A landscape with many peaks, sampled at points; each row gives a point and its height.
A climber steps from a point to whichever of its 6 nearest points has the largest rise for the distance, and stops where none of them is higher. Distance is the straight distance between rows; heights are no part of it.
Z_527: [110 110 125 181 148 213 180 130 117 104 166 143 142 110 186 147]  height 3.05
Z_868: [114 107 141 201 135 184 163 150 139 101 169 140 140 103 183 133]  height 7.97
Z_373: [141 162  81 115 128 102 128 163 126 126 110 130 121 122  93 117]  height 2.75
Z_680: [ 83 124 157 160 127 108  62 136 107 215 110  52 151  89 126 124]  height 1.33
Z_532: [124 148 127 121 104 107  60 156  82 201  96  66 106 129 103 129]  height 2.03
Z_898: [131 134 131 119 141 190 164 104 130 104 166 177 120 142 127 139]  height 4.91
Z_226: [ 74 109 144 149 135  79  77 122 146 156 104  50 136 123 126 119]  height 2.52
Z_869: [132 134 126 175 148 151 175 160 149  78 168 161 157 115 151 126]  height 4.78
Z_88: [128  86 187 109 126 109 113  60 138 125 120 118 126 151 161 127]  height 5.53
Z_968: [121  78 199 117 124  96 117  67 145 130 123 112 106 148 150 119]  height 5.14
Z_467: [137 146  95 139 127 116 160 179 149 101 135 153 139 113  91 104]  height 5.33
Z_237: [137 128 111  89 136  87  96 120 136 135  98 107 128 159 137 123]  height 3.32
Z_860: [112 117 168 128  86 137  92 179  42 216  90  88  72 109  93 124]  height 0.01
Z_749: [146 133 132 126 150 173 169 102 117 101 157 173 124 142 138 124]  height 4.73
Z_907: [119 125 106 135 138 231 176  88  91 109 152 149 136 110 159 161]  height 6.41
Z_750: [ 85 119 142 139 116  88  57 135 128 188 103  48 126 114 106 130]  height 2.09
Z_52: [122 132 122 172 140 163 169 151 144  93 172 170 151 116 141 117]  height 6.71
Z_105: [154 113 143  93 125 201 149  57  93 131 133 153 132 135 165 145]  height 5.87
Z_417: [166 137  96 103 154 131 153 100 115  99 130 156 145 167 149 132]  height 0.76
Z_353: [127 127 113 166 110 120 126 224 170  96 146 137 169  74 115 118]  height 4.20
Z_681: [127 148 121 106 103  93  78 145  96 188  90  93  94 119  89 123]  height 7.26
Z_42: [142 149 112 136 135 122 158 162 149  93 146 170 134 120  93 106]  height 7.05
Z_363: [ 97 117 137 178 132 210 175 139 128  96 174 156 127 100 159 145]  height 3.91
Z_210: [151 146 124 114 149 151 164 113 121 101 141 169 143 151 139 123]  height 2.73
Z_324: [147 150 127 102 122 106 132 128 140 117 138 160 114 143  89 121]  height 5.84
Z_626: [125 151  90 136 116 108 145 185 147 108 132 151 133 103  76 115]  height 3.98
Z_877: [107 108 158 106 122  72  77 108 151 145 112  87 106 155 124 122]  height 5.42
Z_528: [ 91 120 158 142 115  93  59 146 120 193 109  54 114 106 107 129]  height 1.76
Z_957: [103 134 156 137  94 118  65 157  80 218  98  67  94 114  97 130]  height 1.45
Z_32: [153  75 172  96 106 170 141  36 105 140 113 130 137 131 181 138]  height 4.51
Z_152: [151 138  83 149 164 133 178 155 143  79 157 156 166 124 155 113]  height 4.03
Z_192: [120 112 142 194 115 146 137 182 163  87 169 143 168 103 157 125]  height 4.33
Z_937: [110 126 124 157 144 217 178 107 117 109 166 166 123 115 160 146]  height 5.00
Z_136: [ 58  85 194 161 157  68 135  66 151 117 109  97 124 119 140 130]  height 4.31
Z_185: [140 100 161  95 131  85 106  90 148 120 107 123 126 158 149 131]  height 6.35
Z_274: [141 131 120 153 154 178 176 125 127 100 168 175 129 129 140 128]  height 4.27
Z_790: [165 161  58 111 147 101 148 146 138 113 109 140 149 146 130 117]  height 3.09
Z_431: [144 149  77 133 143 105 162 159 146  89 134 152 153 119 108 108]  height 4.87
Z_719: [129 156 114  91 109  97 119 156 141 140 112 131  96 132  68 120]  height 5.71
Z_102: [139 135 101 171 129 120 146 201 169  84 149 139 169  88 140 111]  height 4.58
Z_980: [159 142  70 149 155 126 164 158 144  88 134 153 170 123 143 112]  height 3.57
Z_880: [ 79  88 187 139 121  69  90 104 166 142 121  75 105 124 115 141]  height 3.66
Z_217: [145 158  88  95 136  85  93 135 129 159  97 114 125 147 120 116]  height 5.45
Z_624: [132 131 166  99 134 182 144  84 123 119 152 169 100 158 123 129]  height 4.40
Z_709: [ 91  81 185 125 134  67  99  87 149 127 106  78 124 137 151 121]  height 5.04
Z_606: [104 122  80 156 124 227 180  93  79 123 140 140 135  79 170 182]  height 7.10
Z_354: [ 68 105 160 151 132  76  80 119 159 156 114  55 121 105 116 131]  height 2.70
Z_933: [141 152 135 116 144 147 159 123 144 103 151 173 128 144 115 128]  height 5.41
Z_269: [126 158 100 127 100  99 140 183 118 139 117 136 104 103  64 111]  height 6.80
Z_170: [159 123 143  86 139 154 147  71 107 117 132 149 127 166 161 138]  height 4.64
Z_656: [138 146 114 101 114  90  89 135 136 146 100 117 106 146 104 124]  height 7.29
Z_561: [156 143 125 105 141 114 140 102 132 104 134 154 129 159 119 125]  height 5.10
Z_900: [119 130 127 117 126  71  68 124 145 150  95  79 128 148 124 127]  height 4.38
Z_684: [122 125 164 100  97  80  81 127 139 147 116 105  79 138  81 140]  height 1.92
Z_738: [163 107 128  93 109 202 156  47  77 145 112 144 140 125 170 160]  height 6.00
Z_350: [133 116 145 192  86 116 101 219 152  91 151 143 176 114 162 142]  height 3.97
Z_156: [153 150  81  94 146  94 129 143 145 124 107 138 142 149 115 120]  height 2.42
Z_338: [135 153 103 106 116  86  79 151 128 163  90 100 104 143 104 125]  height 6.86
Z_748: [145 138 158  91 116  99 109 101 138 123 118 125 104 161 107 131]  height 5.64
Z_631: [142 121 104 166 154 178 177 134 125  95 167 164 160 124 174 138]  height 7.66
Z_56: [134 116 110 121 133 225 173  74  87 131 132 155 139 110 161 164]  height 6.55
Z_135: [141 121 176  96 120 107 101 100 143 134 135 127  88 163 101 125]  height 4.71
Z_650: [145 127 113 112 138 205 174  67  84 118 141 159 147 132 168 151]  height 5.70
Z_745: [120 155 101 119  94 115 140 182  81 178  93 125  94  99  58 104]  height 2.98
Z_775: [119 140 134 100 111  87  72 136 124 162 115 101  96 139  91 124]  height 5.79
Z_427: [166 123 119  84 136 128 132  90 124 111 119 144 135 171 149 130]  height 0.68
Z_222: [136 134 105 154 136 113 158 187 162  86 149 151 156  98 120 104]  height 5.22
Z_883: [131 143 104 106 125  85  66 142 118 182  86  89 116 150 122 124]  height 4.65

Where does a climber stop that starts at each point below?
Z_136 | Z_185
Z_624 | Z_606
Z_860 | Z_656
Z_135 | Z_656
Z_883 | Z_656
Z_869 | Z_868
Z_880 | Z_185
Z_427 | Z_42
Z_102 | Z_42
Z_353 | Z_42
Z_32 | Z_606
Z_226 | Z_185
Z_417 | Z_42
Z_680 | Z_185

Call two points neighbours if one is among the 6 nearest of the other. Go from one point of each pair to the other, from neighbour to neighbour, staying as high as possible. Name the lowest point that can't be avoided.
Z_656 / Z_185 | Z_748
Z_868 / Z_185 | Z_898
Z_606 / Z_631 | Z_937
Z_269 / Z_656 | Z_719
